Each row is a point on a tangle of strands that fork and nearly touch. The rows are in no order.
In the rows, 128 means zero.
Two points are linked if the straight distance between their rows is under 146. Some points are linked to none.
z605: [199 149  77 147 138  47 126 101 138 138 133 125 127 158  96 103 115 108
 151 134 134 124 122 134 109  78 156 142 159 144 142 132 158  54 152 115
 114]
z274: [131 134 117 120 143  81 120 135 196 109 128 154 143 141 122 135  93  93
 136 108 142 128 150 135 159 124 153 145 113 189 131 149 129 140 144 152
 189]
z292: [139  51 158 143 111 173  97 178 146 152 170 127 143  86 158 143 150 156
  71  88 166 146  97 154 125 128 140 102 110  91 142 108  93  84  61 122
 115]
z9: [138 101  98 140 143 155 155  95 130 116 164 113 117 174  87 152  61 136
 126 162 153 147 128  20  88  86 152 134 124 124  88 132 172 146 144 125
 153]
z947: [123  85 123 126 105 125 100 174 114 140 101 147 118  95 124 162 130 140
  95 122 196 124 115  98 130 123 170 139 109 136 115 111 110 136  84 155
 167]
z765: [174 152 162 116 132  85 100 120  81 131  67 149  98 118 135 146 162 152
  74 105 120 102 143 167  82 141 139 109  95  52 129  82 124 103 105 112
  86]
z572: [133 103  81 174 121 120  91 140 122  89 132 147 134  99 143 107 150 131
 122  98 112 126 126 149 154 120 110  96  95  96 123  46 138  97  82 146
 132]
z635: [126  97 126 118 110 130 147 183 136 107 177 119 102  91 137  98 161 132
 136 108 149 153  97 164 156 126 139 115 124 184 174 110 119  82  79 180
 120]
z732: [152 129 102 150 112 114 136 112  94 126 108 120 157 146 111 142 114 140
 157 175 132 123  83 111  94 116 171 132 134 153 136 121 138 152 163 136
  92]
z454: [168 151  94 133 104 100 104  62 193 130 120 115 148 184 101  77 136  90
 177 131 115 119 143 132 144 102  94 144 104 149 139 139 159 121 124 103
 169]
z195: [150 120 124 121 106 212 169  73 159 126 156 116 117 199  68 106 159 119
 144 209 104 170 144  73 178  86 112 119 142 180 155 163 172 104 115 144
 150]
z757: [161  59 132 152 103 142 115 169  81 143 102 119 136  95  97 134 147 151
 137 174 145 130  69 110 117 119 150 105 137 106 152  90 134 138 107 149
  82]
z934: [102 152 133 121 127 127  89 158 190 110 119 112 119 119 153  95 171 125
 136 117  93 148 157 157 199 172  92 139 144 142 138  91 115 143 126 142
 152]
z563: [110 180 165 118 127 172 130 105 189 121 108 129 120 175 140 142 135 126
 137 173  88 143 141  70 190 166 104 165 159 130 134 157 135 193 169 127
 129]
z429: [119  86 105 165  92 155 134  53 189 135 140 121 104 200 106 123 133 121
 123 155 141 148 152  71 160  85 105 147 122 151 146 140 125 144  82 133
 192]
z693: [ 47 165 155 110 169 138 146 128 127 111 167 102 166 189 134 111 138 106
 153 135  73 115 113 175 173 124 108 150 186 186 149 208 133 130 187 163
 132]
z401: [166 101 159 138  89 159 147 122 175 114 148  91  90 135 135  42 195 147
 163 115 124 179 129 138 136  85 146 149 151 106 213 126 145  89 103 104
  91]
z600: [127 175 174  96 124 160 133 113 152 115 123 129  86 146 147 125 154 142
 144 153 136 147 114  63 166 154 146 166 145  97 132 132 146 179 128 112
  96]
z6: [ 77 188 153 159 135 133  99 148  99 148 132 131 131 139 137  87 118 105
 101  82 112 100 161 142 153 161  84 117 121 122 102 165 112 120 165 130
 141]
z539: [108 179 140 103 157 122 164 140  72 146 129 177 133 117 128 187  97  98
 120  97 145  85 138 119  89 165 135 157 139 172  72 181  99 145 170 138
 148]
z701: [130 130  78  80 144  79 121 156 156 103 171 123 175 116 154 111  81  97
 156 110 144 122 146 158 143 135 133 153 133 204 139 159 129 120 157 143
 178]
z909: [108 127 103 139 155 146 164 126 136  74 124 129 117 170 126 149  80 115
 132 149 146 121 153  30  99 131 150 144 138 146  91 163 137 185 172 127
 171]
z512: [123 113  91 157 158  82  79 131  32 162  80 151 176 125 116 174 124 129
 136 111  90  74 134 175  80 116 100  71 155  78  94 103 146  89 147 125
  94]
z321: [103 155 109 134 163  78 148 121  50 148 151 135 148 140 119 112 114 105
 139 100 103 120 139 184 112 115  95  78 157 122 127 138 123  50 142 119
 115]
z951: [176  64 132 119 135 122  79  85 205 138 108 102 102 150 129 103 138 157
 110 100 126 158 122 130 126  77 142 140  71  74 165  77 100 103  38 117
 133]
z728: [ 80 120  99 149 165 137 129  77  90 126 169 108 162 206  95 107 107 104
 122 150 115 104 168 130 146  73  80 101 132 133 108 159 137 121 136 142
 189]
z380: [139  89 155 161 128 140 119 114 130 148 143 120  83 137  88 116 118 136
  91 125 168 172 154  71 128  88 155 141 119 106 134 131 126 133  78 116
 162]
z280: [115 177 101 119 131  83 131 129  63  97 108 144 147  91 168 129 134 129
 179 137 107 106 107 137 105 143 135 142 121 122 108 125 125 156 142  94
 107]
z118: [102  90  95 158 130 149  96 142 124 104 161 119 158 137 117 138 129 120
 109 140 128 109 134 167 153 132 105  81 105 160 127 107 104 142 123 172
 183]
z368: [100  93 148 134 118 206 132 194 118  91 162 110 123  65 167 117 140 143
  84 130 132 127 112 116 133 155 125 135 110 119 141 104  98 191  96 136
 128]
z862: [138 101 148 103 129 144  89 138 106 144  99 125 114 102 149 152 102 135
  91 157 150 125 146 113  97 178 130 110  72  88 101 111 134 197 109 103
 129]
z22: [ 85 170 155 140 153 132 144  95  71 140  97 126 163 168 116 162 117 128
 138 149 122  92 123 150 111 128 127 138 149  88  97 186 110 184 193 112
 113]
z817: [ 77 148 181 146 147 162 184 119 123 116 150 122 127 170  92 132 111 119
  99 139 137 142 142 129 167 117 118 120 155 161 131 189 128 133 178 185
 150]
z179: [142 202 144 107 117 121 181 146 116 148 163 139 132 101 139 130 134 120
 138 118 157 142 118 132 127 151 118 137 143 181 135 186 123  62 175 119
  94]
z224: [135  97  95 161 130 120 124  71 174 156 151  92 154 187  63 103 127 116
 135 153  88 154 147  93 140  58  68 124 153 141 127 103 137  88 141 147
 161]
z656: [123 112 140 107 143 138 155 129 136 105 104 139  99 125 132 182  92 133
 136 149 173 118 124  43  84 138 175 153 105 126  77 134 132 189 136 130
 145]
z394: [165  89 153  87 125 152 133 137 178 133 155 114 112 122 157 133 111 139
 130 138 180 161 114  46  90 107 195 151  91 135 136 146 142 135  73  89
 137]
z354: [169 138 169 111 123 159 180  79 187 153 162 108 103 179  88 119 103 137
 116 147 158 165 117  89 141  94 154 119 110 108 147 150 162 115 129 114
 110]
z716: [184  97  86 120  92 132 131 138 122 125 110 114 143 100 137 104 116 143
 164 176 134 156  85 105 113 109 174 132 116 145 161  77 125 141 118 150
  87]
z580: [ 96 190 150 132 152 142 182  99 148 112 149 133 133 174 149 118  93 108
 119 108 134 118 143 107 143 138 104 146 116 100 106 164 112 146 197 119
 133]
z601: [131 124 124 189 113 114 121 120  69 149 105 156 126  81 121 148 114 153
  73 120 127 105 106 157  88 107 115  76 133  49 123  66 133  79 116 124
  68]
z963: [110 164  87 105 162 110 170 171  67 127 143 109 178 131 151 118 130 125
 200 138  83 104  92 157 101 129 115 123 186 164 131 155 128  64 163 123
  72]
z132: [112  96 171 125 137 180 166 132 163 149 150 137 138 160 125 136 128 124
  52 146 180 137 149  97 132 132 106 116  87  93 123 122 114 127 111 146
 149]
z707: [ 89 153 115  94 161 127 136  89 142 141 137 141 146 209 126 129 121  96
 170 152  87 135 169 109 179 133 102 120 149 165  93 165 170 138 155 106
 167]
z798: [ 64 159 101 137 191 149 111 170  18 135 122 125 194 102 173 149  88 122
 157  79  68  72 112 192 109 189 104 105 171 115  99 164 103 135 122 110
  94]
z138: [177 117 109  86 104 140 159  84 225 116 148 114 113 155 125  54 156 119
 185 122 127 186 156 127 177 129 102 170 109 149 151 131 162 119 116 128
 127]
z207: [110 144 120 136 133 121 160 147  75 161 103 155 131  80 117 166 124 137
 121 107 134 127 131 134  75 156 129 124 136 128  79 103 102  98 136 114
  95]
z160: [ 79 136 150 132 153 143 143 135  85 123 121 124 126 114 103 124 144 123
 151 151  98 139 111 168 125 156 100 110 159 130 109 124 134 174 157 136
 106]
z609: [136 122 169 103  94 158 106 102 201 137  92 117  96 171 125 153 143 126
  95 173 145 148 151  41 137 109 151 155  96 143 132 164 153 172 103  95
 177]
z954: [136 171 134 142 106  91 106 154 131 148 115 166 121  95 137 150 130 105
 103  68 139 106 125 169 122 167 149 145 110 152 110 132  82 107 157 131
 146]
z792: [159  98 157  56 133 127 128 156 145 132 134 124 121  96 162 111 153 140
 132 103 158 149  88  90 101 104 179 154  94  97 150 133 128 110  56  88
 110]
z382: [ 88  78 147 124 119 162 155 181 138  93 150 129 117  71 153 181 147 137
  94 146 159 110 115 124 116 170 121 147 136 161 129 126  99 215 135 156
 157]
z286: [112 126 112 188 135 155 148  99 162 100 158  94 139 153  98  63 146 128
 128 103 117 137 140 151 155  85  82 121 119 133 146 115 112 116 131 152
 143]
z483: [141 160 159 136 108 115  77 110 115 105  93 134 107 110 138 139 164 155
  87 112  83  96 135 182 118 153 130 121  83  56 126  87 119 179 130  96
 104]
z8: [118 169 131 155 137 101 110 120  87 104 100 145  83 123 133  80 137 113
 122  70  85 132 168 139 127 127 122 108 151  83 129  94 159  76 115 115
 108]
z519: [167  84  91 147  94 139 121 148 166 109 144 134 141  66 177 125 106 151
 101  68 119 132  97 150  84 130 127 118  72  86 149  56 102  81  71 109
  81]
z317: [152 106 130 119 114  81  92 132 178 137  96 146 121 130 125 128 146 132
 115 140 147 143 124 143 136 116 153 126 114 125 142  80 141 115 121 115
 131]
z900: [128  58 160 131 138 150 108 152 132 141 102 135 102 141 131 161 120 148
  85 115 187 143 138  64 117  99 185 137 112  97 127 147 105 154  61 148
 169]
z482: [117 198 179 116 150 139 145 113 106 147  91 135 120 130 128 180  98 126
 115 149 151  80 120 103  96 152 145 151 133  91  94 192 103 203 193 139
 107]
z202: [103 145 147 131 132 136  79  89  95 130  74 151 122 128 129 143 111 139
  95 128  76  67 148 164 104 139 102 111  88  55  80 104 135 199 137 108
 113]
z581: [151 125  74 159 115  84  75 173 109  99 109 162 121  65 149 141 131 143
 111  80 108 124 138 181 111 136 131 102 127 100 114  47 131  55  79 128
 109]
z506: [108  94 119 164 101 146 153 151 114 135 185 126 155 115 123 139 136 117
 103 143 140  99  93 169 134 103 110 103 109 169 142  99 103 113 136 178
 131]
z530: [168 108  85 129  96 117 112  65 184 121 113 119 136 180 108 109 117 130
 151 171 119 149 125  84 157  80 132 149  98 151 141 106 139 128  98 127
 162]
z780: [113 132 126 150 150 115 129  60 144 169 125 133 120 183  68 117  99 109
 127 148 111 133 144  79 127  61 115 114 149 107  96 100 158  94 142 124
 158]
z149: [112 159 100  86 149 105 134 170 131 128 177 123 166  78 173 121 123 100
 143 108 118 129 120 184 133 169 107 129 149 197 131 134 107 100 165 148
 124]
z298: [128 119  88 110 167 108 131  99  84 129  76 120 161 145  92 170 130 133
 223 182 104  82 121 104  99 120 140 141 163 135  80 183 174 199 160 117
 140]
z261: [193  23 104 119 106 132 110  85 194 149 148  89 115 165 125  97 124 155
 138 134 146 166 113  79 142  47 145 151  91 108 178  75 106 117  54 141
 137]
z767: [113  91 172 128 113 150 101 201 147 135 115 115 128 114 120 145 184 151
  96 157 140 153 114 148 163 158 141 108 133 140 143 115 125 151 113 154
 120]
z462: [140  67 179  86 104 174 122 157 184 150 122 112 147  99 150 150 169 161
 117 175 139 150  95 130 141 147 152 145 102 126 157 114 120 179 114 144
 102]
z158: [ 93 137 137 139 102 151 155  68 101 129 150 121 146 155  88 108 120 126
 124 188 114 128 122 146 143  85 111 100 141  86 134 124 153 141 160 127
  94]
z518: [121 136 100 106 118 113 160 172 116  95 184 123 125  83 148  94 159 107
 158 121 104 125 106 181 140 143 112 113 124 188 162  94 119  80 131 157
  93]
z150: [144 197 156 128  97 103 158 151 155 149 158 143 111  75 147 156 119 113
 103  85 175 119 113 150 128 174 115 156 132 154 134 162  71  74 142 118
 126]
z339: [ 99 126 150 180 125 151 131 173 141 135 142 133  94 127 136 120 109 124
 100  88 175 138 128 123 158 156 138 124 129 154 134 144  98 114 119 169
 149]
z27: [125 156  73 127 118  87 156 160  43  97 128 130 151  89 156 103 164 129
 177 135 108 120 107 140  97 123 116 111 150 148 123 121 150  96 143 112
  88]
z275: [143 152  74 103 157  71  53 117  73 132  57 143 168 144 140 126 112 125
 157 100  76 118 179 166 113 136 142 130 107 108 102 106 114 129 135 121
 162]
z219: [187 156 140 120 127 118 170  93 185 123 154 125 105 168  94  90 147 117
 167 112 138 169 133 110 149 124 148 156 121 128 158 135 172  82 138 121
 108]
z940: [ 77 191 174 117 158 159 169 109 142  99 146 127 139 171 142 145 115 116
 108 152 110 102 137  73 162 149  86 158 160 108 112 177 135 201 204 140
 131]
z839: [168 153 140 117 108 163 150 175 125 145 152 135 126  34 164 143 143 130
  93  65 127 145 118 140  87 170 122 127 115 131 150 101  87  57  76  84
 115]
z168: [117  31 180  93 123 198 175 196 147 144 195 108 141 101 173 123 178 163
 139  88 157 149  86 144 136 108 143 126 137 133 169 150  82 104  72 150
  98]
z309: [170 125 141 116 138  87 107 116 222 145 105 151 100 132 100 120  98  99
 120 109 187 146 155  92 147 126 165 162 103 156 136 146 149 115 100 137
 181]
z379: [110  73 141 166 109 144  96 108 112 148 149 107 100 133 100 120 111 149
  72 138 138 170 160 135 128 116 117  87 105  87 138  97 110 148  90 116
 150]
z615: [160 180 173 112 133 122 151 135 144 134 124 148  91 139 117 107 133 118
 122 125 148 141 116  94 153 160 149 141 136  97 144 128 162 105 153 104
  83]
z335: [ 70 122  83 165 159 154 112 159  48 119 129 142 185  95 141 152 113 135
 141 104  82  73 110 191 113 179  76  59 137 113  87 113 132 141 137 140
 100]
z683: [125  64 160 122 114 150  87 150 131 150 133 125 110 105 148 151 122 170
  77 126 156 148 145 150 104 145 134  94  87  81 119 109 119 143  67  96
 116]
z173: [110 102 108 148 123 119 137 141  52 127 116 147 109 103  80 159 125 121
 127 148 175 121 109  83 122 110 137 117 134 143  92 125 138 157 104 163
 176]
z54: [118 120 118 134 107 106 105 172 124 137 101 177 128  68 128 199 127 121
 103 109 161  96 107 152 129 155 152 125 117 163 103 111  89 129 115 157
 160]
z717: [172 134 112 102 118  85 120 176 183  93 134 117  99  62 131  32 180 104
 173  69 148 158 122 169 157 140 118 170 139 159 178 115 134  73  91 155
 138]
z740: [186  65 135 122  87 150 125 140 196 132 160  82 102 132 125  46 197 140
 192 102 134 169 125 101 151  57 163 157 154 149 201 144 131  64  63 144
 118]
z208: [157 159 106  72 148  90  93 102 137 129  74 156 121 150 105 170  96 121
 194 183 128 104 117  82 114 131 184 138 142 144  83 123 198 170 150 111
 106]
z30: [104 187 164 126 129 133 162 143 136 101 186  92 118  99 160  87 141 142
 129  85 108 136 118 146 158 162  97 155 138 150 144 142  83 125 168 144
 100]
z381: [100  82 171 113 114 196 113 131 136 118 101 126 102 141 142 174 141 125
  59 165 150 119 155 107 118 171 106 111 101  85 111 123 115 223 113 128
 156]
z585: [ 93 153 153 164 127 125 127 125 109 143 117 140 114 157 114 132 105 102
 105  77 160 104 163 107 153 141 126 124 118 140 106 162 126 124 149 150
 190]
z287: [108 183 145 112 144 132 149 129  62 165 113 167 139  89 143 178 107 107
  97  81 124  75 140 151  63 151 118 129 123 102  79 140  87 131 164 121
 126]
z341: [142 185  96 129 131  57 142 113  72 151 117 149 160 139 149 158 116 118
 137 125 133  85 108 150  80 113 148 124 159 118 111 159 141  55 166  81
  78]
z860: [174 122 114 159 100 108 157 116 135 111 140 105  85 149 102  59 172 146
 130 122 131 161 129 152 136  80 116 115 172 111 189  93 154  45 108 117
  90]
z333: [106 128 173 158 130 161 175 147 177  93 181 118 102 172 120 120  95 113
 106 138 167 160 161  87 170 126 111 130 155 210 152 205 160 130 148 158
 169]
z98: [132 118 155 160 103 158  89  59 116 161 104 118  96 153  75 105 134 145
  75 163 112 152 163 142 140  90  95  90 128  57 157  94 143 113  89  96
 125]
z646: [124 140 155 138  83 157 126  89 155 140 133 107 108 147 111  97 147 138
 101 178 114 139 130 158 147 105 109 113 127  96 173  99 154 123 133  91
  97]
z268: [167  56 100 138  90 162 127 174 147 157 185 113 142  71 164 122 116 144
 108 102 145 131 108 150 114 123 125 103  99 135 151  69  89  56  72 138
  96]
z899: [135 161  84 114  97 103 118 158  74  84  85 153 126  16 188 150 115 137
 160 110 123 106  94 119  98 169 139 147 139 128 112 100 110 153 122 109
  88]
z804: [108 146 156 113 131 164 128  70 153 136  70 127 104 177 109 150 120 127
 114 174 106 104 137  78 116 135 127 125 112  86  85 144 143 205 143 101
 113]
z847: [151 148  98 102 153  78  85  97 124 138  77 134 167 177 111 113 139 109
 153 163  86 116 145 152 125 121 141 123 128 126 132 116 143 130 157  93
 148]
z699: [108 138 132 102 129 140  85  70 142 126  49 126 106 151 130 137 108 128
 102 152  78 105 167 114  94 132 110 135  81  91  85  90 119 202 127 111
 159]
z167: [158 122  86  95 128  86 108 119 168 121 107 126 132 148 104  97 160 125
 157 155  89 159 138 162 156 120 139 127 146 137 159  77 145  96 140 123
 144]
z770: [141 132 126 129 122 107  77 169 195  88 111 109 101  82 137  58 210 124
 148  80 109 152 161 175 178 148  95 140 136 119 162  88 139  96  92 139
 152]
z397: [117 140 118  92 128 139 168 113 182 101 167 104 116 175 124  74 163 108
 180 143  96 162 141 143 195 127  95 151 136 202 143 146 143 124 135 159
 140]
z850: [109 143 130 114 167 109 138  88  68 157  67 133 158 147 117 167 110 130
 198 152 115  59 115 130  85 141 127 135 146  81  68 205 148 208 171 104
 105]
z791: [117 158  96 121 166  80 132  99  30 122  63 151 133 133 139 160 107 137
 195 126  91  80 114 140  80 119 144 128 129  76  94 150 149 152 139  95
  95]
z424: [152 174 138 105 117 144 129 151 117 114 166 140  95  33 174 127  99 111
  95  60 138 132 125 123  97 181 124 158 105 121 142 122  77 130  83  96
 141]
z108: [ 98 162 119 102 171 102 146 167  89 136 142 136 188 127 169 150 123 117
 166 110  99 101 116 176 121 171 118 131 175 150 109 160 111 105 183 125
 107]
z810: [133 136  68 121 125  88  60 131 120 107 107 131 185 116 175 134  99 128
 135 126 109 112 153 175 135 156 125 120  74 129 109 102 109 146 141 109
 141]
z778: [134 181 177 115 129 101  98 130  96 126 103 123  96  88 148 155 156 158
 108 131 118 109 126 133 121 167 140 153 113  91 122 122 104 189 159 107
 100]
z283: [ 97 111 181 138 112 160 139 142 219 119 167 117 100 149 148 114 129 111
  99 127 153 149 154  95 183 140 100 143 133 162 160 168 141 152 126 133
 161]
z189: [158 102 165 139 108 136 115 159 226 146 157 111 113 126 130  86 142 129
 122 117 151 156 122 127 176 132 129 144 137 147 189 142 145 108 114 137
 124]
z782: [ 56 161 148 131 157 155 173 144 112  98 167 110 126 156 134 130 107 122
 125 143 119 137 112 146 163 158 101 129 166 210 140 187 116 168 174 189
 117]
z867: [151 150 109 125 101 146 167 131  95 167 130 150 140  59 130 165 131 131
 111 110 134 151 116 171  74 163 114 113 144 140 136  98  74  60 100  96
  96]
z759: [146  42 128 117  93 149 137 163 176 129 162  91 105 124 132  94 170 173
 171 146 156 193 133  88 147  43 163 151 144 174 163 150 126  99  77 153
 135]
z228: [103 142 124 120 122 148 140  98 164 117 130 134 120 186  95 110 146 104
 160 174  96 138 130 111 188 107 103 132 159 185 140 141 170 129 131 129
 166]
z372: [155  81 154  71 123 174 170 160 121 127 180 126 121  84 187 116 152 155
 168  83 167 168  92 107 112 120 178 154 133 134 174 141  91 101  47 117
  94]
z467: [129  96  97 117 146 125 138 107  85 132  93 135 132 143  65 183 119 139
 192 197 134 145 122  97 136 116 143 116 171 172  87 148 173 188 142 165
 149]
z502: [111 124 110 110 179  84  92 111 117 153 113 139 193 171 132 165  90 115
 118 122  96  65 136 171 101 138 151 145 112 118 113 149 100 161 174 126
 167]
z883: [ 93 183 128 151 137 128 181 106 111 119 150 162 115 127 124 127  74 103
 116  93 136 113 108 121 115 119 139 141 143  94 111 122 113 129 160 120
 114]
z378: [113 105  85 172 162 106 102  89  67 152 102 148 169 139 117 170  83 157
  99 118  72  98 145 164  88 104  98  76 112  48  81  83 126 129 122 139
 105]
z148: [125  31 131 161 111 153 162 132 170 119 195  92 112 140 122 121 148 152
 121 119 179 168 135  80 149  45 119 149 121 173 162 161 115 117  82 182
 167]
z387: [133 113  65 175 123 100  87 109 115 109 139 120 181 152 131 116 125 139
 137 130  91 113 134 170 146 120  98  92  87 117 123  79 116 126 120 134
 146]
z654: [ 61 154 138 126 134 166 124 140 140 101 133 103 128 145 140 115 167 123
 130 152  66 139 125 154 193 165  80 128 152 153 125 107 132 170 149 145
 126]
z253: [162 114 111 136  97 147 149  37 227 131 123 107 132 164  95  49 164  94
 170 125 109 150 153 148 171 122  56 160 126 160 156 147 161 120 109 114
 166]
z485: [134 125  80 164 122 103 143 140  77 126 157 115 149  78 136  99 118 139
 138 112 104 136 101 134  81  97 127 111 123 139 126  87 119  91 113 123
 110]
z409: [135 146 116  97 158  93  61  83 137 166  63 126 162 203 105 152  89 124
 123 158  78 103 152 150 114 113 154 144 112 144 109 160 108 158 160 114
 172]
z62: [139 193 131 143  99  71 166 116 121 137 159 132 124 121 145 116 142 107
 135 115 153 114 109 178 107 125 120 116 148 136 140 168 135  49 189  97
  87]
z988: [ 80 179 117 165 139 136 185  94  79 129 159 110 154 153 107 119  81 131
 151 106 133 108 112 140 124  79 139 131 166 117 122 171 118  94 184 125
 109]
z471: [136 174 171 111 122 138 162 121 112 126 131 127  99 104 148 169 119 152
  91 131 158 117 117 110 108 166 149 167 102 117 121 160  77 189 154 118
 117]
z848: [148  37 154 124 116 163  82 180 177 150 164 105 130 124 162  85 152 138
 120  92 147 173 120 147 161 119 149 126 136 118 179 116 118  90  75 124
 112]
z276: [128 156  82 134 104 100  81 177 106  98 105 157 133  25 187 174 139 146
 122  73 102 100 130 174 100 166 128 117 129 116 107  76 115  98 116 105
 102]
z528: [ 94  79 185 151 140 189 108 183 179 117 152 125 103 143 150 120 140 117
  77  78 175 152 150 125 173 145 126 128 137 139 159 168 112 131  96 159
 166]
z555: [ 78 107  96 154 160 154 100 157  74 118  85 124 159 113 124 138 127 129
 154 146  88 110 128 173 134 177  92  97 149 112  82 102 127 192 152 153
 114]
z52: [138 199 138  92 149 108 170 129 117 136 146 158 126 137 138 175 120 130
 150 111 147 142 136 118 134 176 143 151 132 178  84 193 131 112 181 125
 120]
z586: [128 138 114 170 127  86 106 135  54 149  94 136 130 122  87 144 131 132
 113 134 117  93 119 147 111 101 123  79 176  84 118  98 170  82 140 129
  87]
z801: [123 127 123 127 164 110 140 122 114 140 155 148 171 128 116 160  92 103
 100 118 126  86 104 189 106 152 130 112  93 113 124 104  91 134 153 142
 142]
z805: [128  75 128 118 144 143 173 135 135 123  93 131 121 118  92 188 131 151
 170 182 160 160 109  73 116 115 171 142 141 153  94 144 149 199 125 157
 128]
z17: [127 120  88 172 139 134 181 119  53 143 115 128 151 117  88 153  82 151
 170 144 159 123  76  96 102 123 149 125 158 122  92 138 124 139 155 136
  84]
z869: [ 91 121 145 129 140 131 116  86 149 166  87 138 147 178  80 145 119 101
 104 167  86  95 140 100 123  94 104 106 134  95  97 124 151 153 152 120
 154]
z513: [123  70 127 165  99 147 177 125 130 131 183 110 138 145 113 136 124 140
 111 164 169 142 115  99 132  69 119 118 116 159 134 122 120 140 124 173
 135]
z123: [154 116 149  92 133 131  91 102 155 138  76 140  88 148  79 152 125 134
 130 178 147 147 137  51 131 117 182 129 117 144 102 142 175 167 103 137
 164]
z435: [195 180  83 131 138  34 118 110 103 136  97 148 114 145 134 118 124 101
 144  87 138  99 137 136  79 120 152 133 154 127 129 139 147  38 156  89
 120]
z322: [146 162 156  78 137 134  98 106 183 135  63 155 118 175  98 171 111 107
 154 192 105 124 138  60 150 138 166 155 136 155  94 164 189 184 161 116
 136]
z843: [162 106 165 101 118 134 113 125 223 125 144 125  84 154 146 139  92 123
 110 126 184 156 161  48 126 124 174 153 108 156 151 173 149 135 104 115
 175]
z854: [201  90 128 140 125  89  94 120 188 121 120 124 113  94 135 103 135 144
  94  78 129 141 122 165 101 124 135 117  67  67 164  65 115  72  66 110
  95]
z527: [157  85 147 137 106 126  74 159 134 140  96 115 113 126  88 119 181 147
 106 176 129 150 114 113 146 117 146 127 148 120 157  89 162 108 106 134
 127]
z852: [113 171 132  82 177 114 145 121 106 135 144 156 141 173 118 144  90 108
 175 139 114 134 142 107 137 157 151 124 160 152  91 179 170 147 175 118
 133]
z357: [101 133 133 169 126 152 154 145 110 106 170 112 129  66 142  88 107 137
  99  82 120 141 137 140  99 121 119 129 117 121 118 102  97 119 123 112
 144]
z85: [158 176 115 112 131  82 103 111  41 148  76 172 112 105 170 150 108 131
 106  90 105  86 156 181  64 157 120 110 104  71 113 108 126 104 138  96
  71]
z999: [ 95 143 124 145 128 157 111 188 104  85 150 111 128  60 167 118 125 135
 116 102 101 121 113 135 128 184 111 134 131 141 120  97  97 166 143 138
 138]
z122: [139 177 105 127 138  80 115 138  47 130 114 156 136 102 153 125 118 112
 103  92 113  93 147 214 101 158 103  87 122 115 136 136 116  50 133 101
 109]
z18: [172 118 114 113 102  86 132 176 127 102 147 125  82  91 141  71 186 113
 145 113 167 141 114 149 147 121 154 138 141 155 190 122 141  60  79 120
 116]
z892: [125 156 130 134 122 144 112 131 118 105 118 102 143 141 125  98 138 136
 124 152 115 158 137  96 136 142 131 129 108 143 129 135 126 151 145 119
 155]
z870: [ 97  79 160 112  98 178 116 162 157  99 119 119 115 123 171 173 154 132
 106 167 168 109 143  74 144 158 109 145 128 128 134 142 126 242 131 146
 162]
z153: [127 118 112 143 128 112 156 102  46 155 126 114 154 138  80 120 120 146
 123 185 120 117 102 156 103  93  95  84 162  74 127 115 157 114 155 128
  77]

Follow the links from the first point to the second, and from the first to the third. Name the last point that the two ways share.
z791, z219, z843 -> z27
z518, z847, z253 -> z27
z454, z519, z782 -> z292
z586, z261, z839 -> z379

A fork is a point with three links. Follow the links from the first point to the second and name the forks in between, in order.
z862, z801 -> z27 z280 z387 z847
z379, z609 -> z683 z27 z149 z843
z852, z850 -> z52 z179 z947 z379 z683 z27 z280
z253, z482 -> z138 z228 z52 z179 z947 z379 z683 z27 z280 z850

Name the points in between on the shortest way along the links from the first point to the second, in order.
z780, z368 -> z869 z804 z699 z202 z483 z778 z471 z482 z22 z850 z791 z280 z27 z485 z357 z999
z173, z309 -> z947 z900 z380 z379 z683 z862 z381 z870 z382 z368 z999 z357 z485 z27 z963 z108 z149 z701 z274
z765, z759 -> z483 z778 z471 z482 z22 z850 z791 z280 z899 z276 z581 z572 z387 z118 z506 z513 z148
z357, z429 -> z999 z368 z382 z870 z381 z862 z683 z379 z380 z900 z947 z54 z954 z150 z179 z52 z852 z707 z228 z397 z138 z253 z454 z530
z17, z656 -> z732 z716 z757 z527 z317 z167 z847 z275 z810 z387 z572 z581 z276 z899 z280 z791 z850 z298 z467 z805
z654, z485 -> z934 z770 z717 z18 z635 z518 z149 z108 z963 z27
